Each row is a point on a landscape with many valleys, with its height.
A ball rolls from a point to whichever of its 2 nearest points has the largest drop for the distance, and stops where none of them is lower. Distance is the straight distance between rows; heights are no part of it.
z180: [180  94 149 157 120 114 139  91 173 159 173 123 134 114 124 103 105  80
 113 124 116 128 165  90 130]  h=747
z780: [ 81 129 139 213 141 137 118 113 137  97 136 120 148 162 117 113 125 161
 117 157 156 181 125  98 102]  h=300
z360: [138 175 185 154 139  92 146 132 120 202 160  80 140 133  87  76 137 130
 102 175 160 131 146 112 152]  h=651
z45: [198  93 101 121 138 145 100 142 124 128 125 115 117 137 163 128 140 126
 166  97  99  96 124 129 127]  h=745
z60: [117  73 110 116 149 119 115  86 166 152 127 103 153  88 191 135 200  99
 106 163 126 128 116 149  80]  h=382
z451: [153 106 115 137 201 106 124 140 107 140 140 116 136 162 151 135 175 144
 135 123 102 117 145 169  83]  h=592
z711: [ 98 154 121  83 128 152 145 179 137 141 133 179 124 126 131 179 129 117
  95 134 138 106  87 169 132]  h=847
z920: [108 106  92 122 148 199 128  98 170 105 109 133 148 134 125  92 117 125
 120 143 115 149  81 151 158]  h=628
z165: [157 143 132 112  95 165 126 129 159 167 165 121 100 108  67 121 111  88
 124  83 168 111  88  94 167]  h=858
z861: [180 201 179 121  47 134 122 193  82 158 125 117 104 125 107  99  99 169
 155 127 153 118  86 124 159]  h=177
z371: [117 117 147 149 157 119 124 169 149  90 146 162 144 176 148 140 157 137
 127 131 143 136 107 147  58]  h=301
z807: [147 124 113  79 187 146 163 128 154 111  91 128 156 144 109 166 157  85
 157  76 174 134 131 130 141]  h=199
z817: [156 150 110  92 114 187 129 130 148 152 162 141  85 108  90 144 125  60
 101  98 164  77  69 119 140]  h=893
z990: [ 80 159  98 185 162 103 118  69 126  98  81  90 108 160  86 146 171 158
 165  90 162 187 164 111  82]  h=737
z386: [146 153 126  78 188 139 152 189  94 173 115 121 117 152 107 150 126 159
 137  88 125 118 139 171 163]  h=870
z662: [128 112  95 102 118 164 141 108 192 113 116 168 157 128 163 138 130  74
  99 173 134 110 106 124 121]  h=260
z29: [118  91  91 116 101 150 123  68 178 139 109 136 144 101 188 125 150  93
 104 184 130 129 100 131 103]  h=306
z347: [137 166 148  77  82  88 164 127  94 109  73 116 125 152 107 112 112 124
 193  93 114 131 204 115 176]  h=166
z270: [151 118 129  96 160 150 140 148 118  58  54 113 167 146 146 134 143 152
 198  71 144 138 142 139 136]  h=670
z828: [117 115 100 153  87 111 133  82 133 166 105 109 105  98 175 114 130 144
 109 163 104 120 143 112 125]  h=399
z204: [104 155  91 166 100 141 118 105 114 170 121 117  82 110 133 104 116 170
  95 156  88 111 117 115 172]  h=482
z847: [ 99 123 144 148 118 131  99 101 133 136 163 139  98  69 137 128 115 118
  67 145 144 109  97  77 149]  h=672
z800: [113 160  73 155  76 168 146 148 118 147 110 150 125 171 147 123  73 151
 111 166  84 151 128 156 147]  h=860
z367: [110 126 129  83  60 124 141 120 172 147 119 149 109  79 107 144  84 146
 119  95 125 132 127 121 200]  h=598
z616: [145 109 142  68 127 131 162 121 160 124 104 142 147 100 123 172 133  99
 119  86 154 107 114 110 135]  h=103
z701: [169 180 153 111  53 141  98 200 100 169 122 134  89 133 161  83 108 166
 127 104 118  97 103 129 129]  h=88
z22: [155 148 153  90 169 107 185 141 129 110 120 119 155 156  79 128 135  79
 169  92 168 132 183 109 137]  h=259
z834: [123 139 106 114 177 195 123 136 168 121 137 149 147 161 106  90 111 100
  91 154 141 118  62 158 145]  h=667
z759: [121 149 161  78 150  86 163 129  80  94 125 126 114 154  53 128 153  53
 196 105 161 114 186  99 145]  h=264
z310: [ 67 146 111 103 148 189 132 172 119 103 152 172  95 125  90 171 135 131
 102 142 157 119  59 166 124]  h=898
z664: [173  82 131 154 162 139  51 159 141 142 166 153 140 125 171 101 112 172
 100 152  86 123  92 168 108]  h=282
z240: [168 126 111 125  99 130 140 169 123 113 114 150 164 175 171 138  94 123
 149 131 111 143 149 153  97]  h=783
z545: [128 166 182 133 159  78 161 141  72 181 158  94 114 148  76 114 152 120
 135 146 158 128 168 131 128]  h=603
z209: [137 149 105 144  57 157 156 145 143 128  95 146 163 158 161 118  73 132
 150 154 101 166 147 119 134]  h=824
z537: [ 97  90 149 157  84 109  87 108 119 120 182 127  91  56 133 159 108 151
  86 141 113 107 117  99 125]  h=625
z400: [ 99  78 122 150 139 157  62 124 114 104 150 145 107  69 164 128 122 178
 109 145  96 128  78 147 122]  h=459
z790: [ 97 134  85 171 162 136 115 109 112  86  72 120 131 186 112 129 155 134
 209 110 156 155 179 116  68]  h=743
z331: [142  98 107  96 139 138 159 111 178 125 145 168 143 102 146 183 122  77
 118 120 137 111 129 127  99]  h=192
z812: [167 143 177 148 152 104 137  99 160 182 173  88 144 144 101  79 125  91
  99 136 148 139 157  95 149]  h=696
z136: [ 75 163  91 165 168 134 108  64 111 111  98  92 116 128  98 142 171 138
 104 105 157 170 102  89 102]  h=718
z665: [127 157  93 114 170 142 169 160  95 161  76 117 117 172 137 149 140 156
 139 122 118 123 150 157 153]  h=789
z605: [ 97 118 125 139  87  97 148  83 153 149 144 121 121  80 165 150 125  95
 102 162 125 121 159  89 110]  h=470
z668: [ 99  95 132 164 126 115 108 120 100 108 155 117  84  88 153 147 145 164
 121 132 108 102 127 122 106]  h=545
z648: [ 84 134 103 117 120 151 171  95 160 124  82 123 157 113 137 123 123 140
 117 154 132 171 108 126 154]  h=584
z504: [137 107 150  96  25  99 151 126 160  80 118 150 138  89 176 145 102 112
 150 124 113 119 152 101 132]  h=556
z766: [127 156 137 125  74  91 138 121  85  93  70 107 120 116  80 142 106 141
 158  74 145 122 198  87 169]  h=128
z471: [169 156  98 135 119 153 103 192 156 163 125 165 170 192 138 129 119 100
 103 154 143 112  69 159 134]  h=575
z203: [130 130 102 143 164 175 101 170 156 103 148 166 171 177 145 112 113 125
  89 161 124 133  53 152 113]  h=659
z286: [160  86 163 147 150  79 114  47 111  89 192  94 128 131  96 114 142  68
 139 109 118 132 165  80  95]  h=136
z107: [169 133 112 137 100 179 100 197 135 153 174 170 125 167 134 134  90 114
  95 147 113  97  83 158 121]  h=669
z16: [125 185 182 131  55 107 124 170  79 135 112 104 102  99  90 122  95 164
 138  97 141 105 129 107 188]  h=140
z57: [147  71 154 137 131 104 113  62 118  93 150  65 138 102 135  97 161  99
 164 122  96 148 158 121 113]  h=207
z798: [177 119 145 129  83 125 131 130 149 161 188 135  95 104 104 132  78  95
 133  96 136 105 142 113 147]  h=805
z706: [136 103  89 130 172 127 138 142  82 142 105 108 114 139 139 151 143 151
 164 120 101 132 166 170 111]  h=690
z346: [165 144 101 156 158 144 100 168 143 159 117 121 173 203 138 106 131  68
  98 153 149  99  81 116 116]  h=485
z492: [177 135 146 142  90 154  98 194 112 114 155 167 153 162 160 138  85 125
 119 139 114 107 110 154  92]  h=731
z825: [133  91 123 135 181 122  85 153 147 124 164 178 157 139 166 135 143 158
 101 162 112 141 100 183  75]  h=178
z58: [118 155 100  63 142 177 145 145 152 151 128 159  91 123 118 131 132  95
  89 127 130  62  69 165 143]  h=896
z37: [ 84  99 110 102  91 114 131  77 146 119 118 145 122  70  83 167  98 143
  95 110 144 136 102 105 182]  h=662
z378: [ 98 112 153  99  61  87 165 106 154 115 137 140 120  73 146 165 115  89
 110 116 139 103 149 104 106]  h=516
z462: [153 113 125 151 124 123  88 132 116 173 152 111  82 101 131 105 109 177
 116 114  84 130 123 129 157]  h=570
z503: [109 138  93 114 171 139 123 150  92  52  47 124 141 176 140 129 168 157
 223  88 145 155 160 148  81]  h=714
z884: [ 81 150 138 124 204 159 128 115 165 141 147 154 137 134  82  97 138 123
  69 162 176 146  71 134 153]  h=700
z905: [ 71 113 119  79 146 125 142 141 150 128 124 172 118  85 143 177 142 155
 114 133 135 127  95 160 118]  h=780
z548: [138  94 102 129 167 111 129 111 142 165 144 107 138 130 158 133 167 113
 108 156 104 121 137 150  78]  h=481
z267: [ 54 148 111 170 139 136 116  83 123 121 140 128 103  97 106 123 131 143
  82 142 144 139  90 100 122]  h=699
z229: [115 113 152 184 182 115 130 102 128 115 145 106 148 146 131  96 159 143
 115 140 143 167 137  99  88]  h=252
z885: [ 79  74 134  81 130 116 114  94 138 100 116 138 129  59 119 182 148 145
 112  99 145 138  81 130 128]  h=716
z265: [127 155 182 138 144  84 132 174  93 156 125 109 112 132 135 100 131 182
 109 154  94 142 162 166 144]  h=491
z917: [130 158  99 114 110  96 165 123  80 136  87 114 119 147 133 120 121 108
 190 113 111 107 218 112 133]  h=204
z61: [111 137 121  93  97 127 160 119 139 152  94 139 129 105 147 141 111 144
 128 126 110 133 126 134 180]  h=518
z794: [121 145 115 101 135  80 170 113  84 135 123 131 108 153  92 131 139  56
 193 139 131 107 230 101 123]  h=237
z446: [151 119 130 128 106 144 126 126 107  46  73 115 148 116 148 146 127 140
 201  81 131 127 153 112 130]  h=631
z419: [ 69 156 126 197 116 154 111 134 127 120 126 142 135 139 121 103 101 190
 102 178 120 180 110 129 152]  h=338
z300: [150 139 120 144 183 134 123 177 145 130 139 140 186 204 120 117 139 109
 131 142 162 142 124 138  80]  h=400
z864: [188  91 121 150 158 114  89 112 108 156 154  94  87 110 140 100 140 140
 136  95  75 109 147 138 126]  h=655
z2: [159 120 174 150 144  99  92 157 115 133 148 125 142 144 166  89 123 165
 107 152 105 120 122 144 111]  h=392
z282: [ 86 187 213 118 138  69 160 167  76 153 146 105 119 131  88 110 147 172
 132 154 136 145 156 150 150]  h=554
z228: [164 123 165  98  67 119 142 135 124  54 103 145 166 129 170 128 121 128
 195 117  97 128 161 128 134]  h=595
z73: [132  79 157 108 130  69 146  70 126  90 132  95 154 112 126 128 178  95
 166 132  84 163 176 158 124]  h=276
z543: [134  99 142 181 202 101 113  65 112 123 197  90 128 133 107 119 143  95
 128 117 126 159 158  92  74]  h=187
z674: [143 145 138 124  54 111 115 129  97 119  97  93  83  99  74 141 108 163
 141  62 141  99 142  82 195]  h=58
z6: [105 101 126 185 119 144  83 113 115 120 135 128 133  97 154 107 112 225
 122 167  95 168 114 149 134]  h=393

Where does a ball stop that starts at each point below?
z203 -> z825
z386 -> z616
z759 -> z674
z136 -> z286
z790 -> z828
z310 -> z61
z6 -> z286
z665 -> z616
z817 -> z825
z209 -> z825
z545 -> z825

Call two points neighbours if one is among the 2 nearest of the other. Go from one point of each pair to the other, from neighbour to neighbour, staying as low as possible. Name the highest point that can't be avoided.
z616, z286 -> z45
z828, z286 -> z790
z61, z286 -> z884
z61, z825 -> z834
z616, z674 -> z759
z701, z674 -> z16
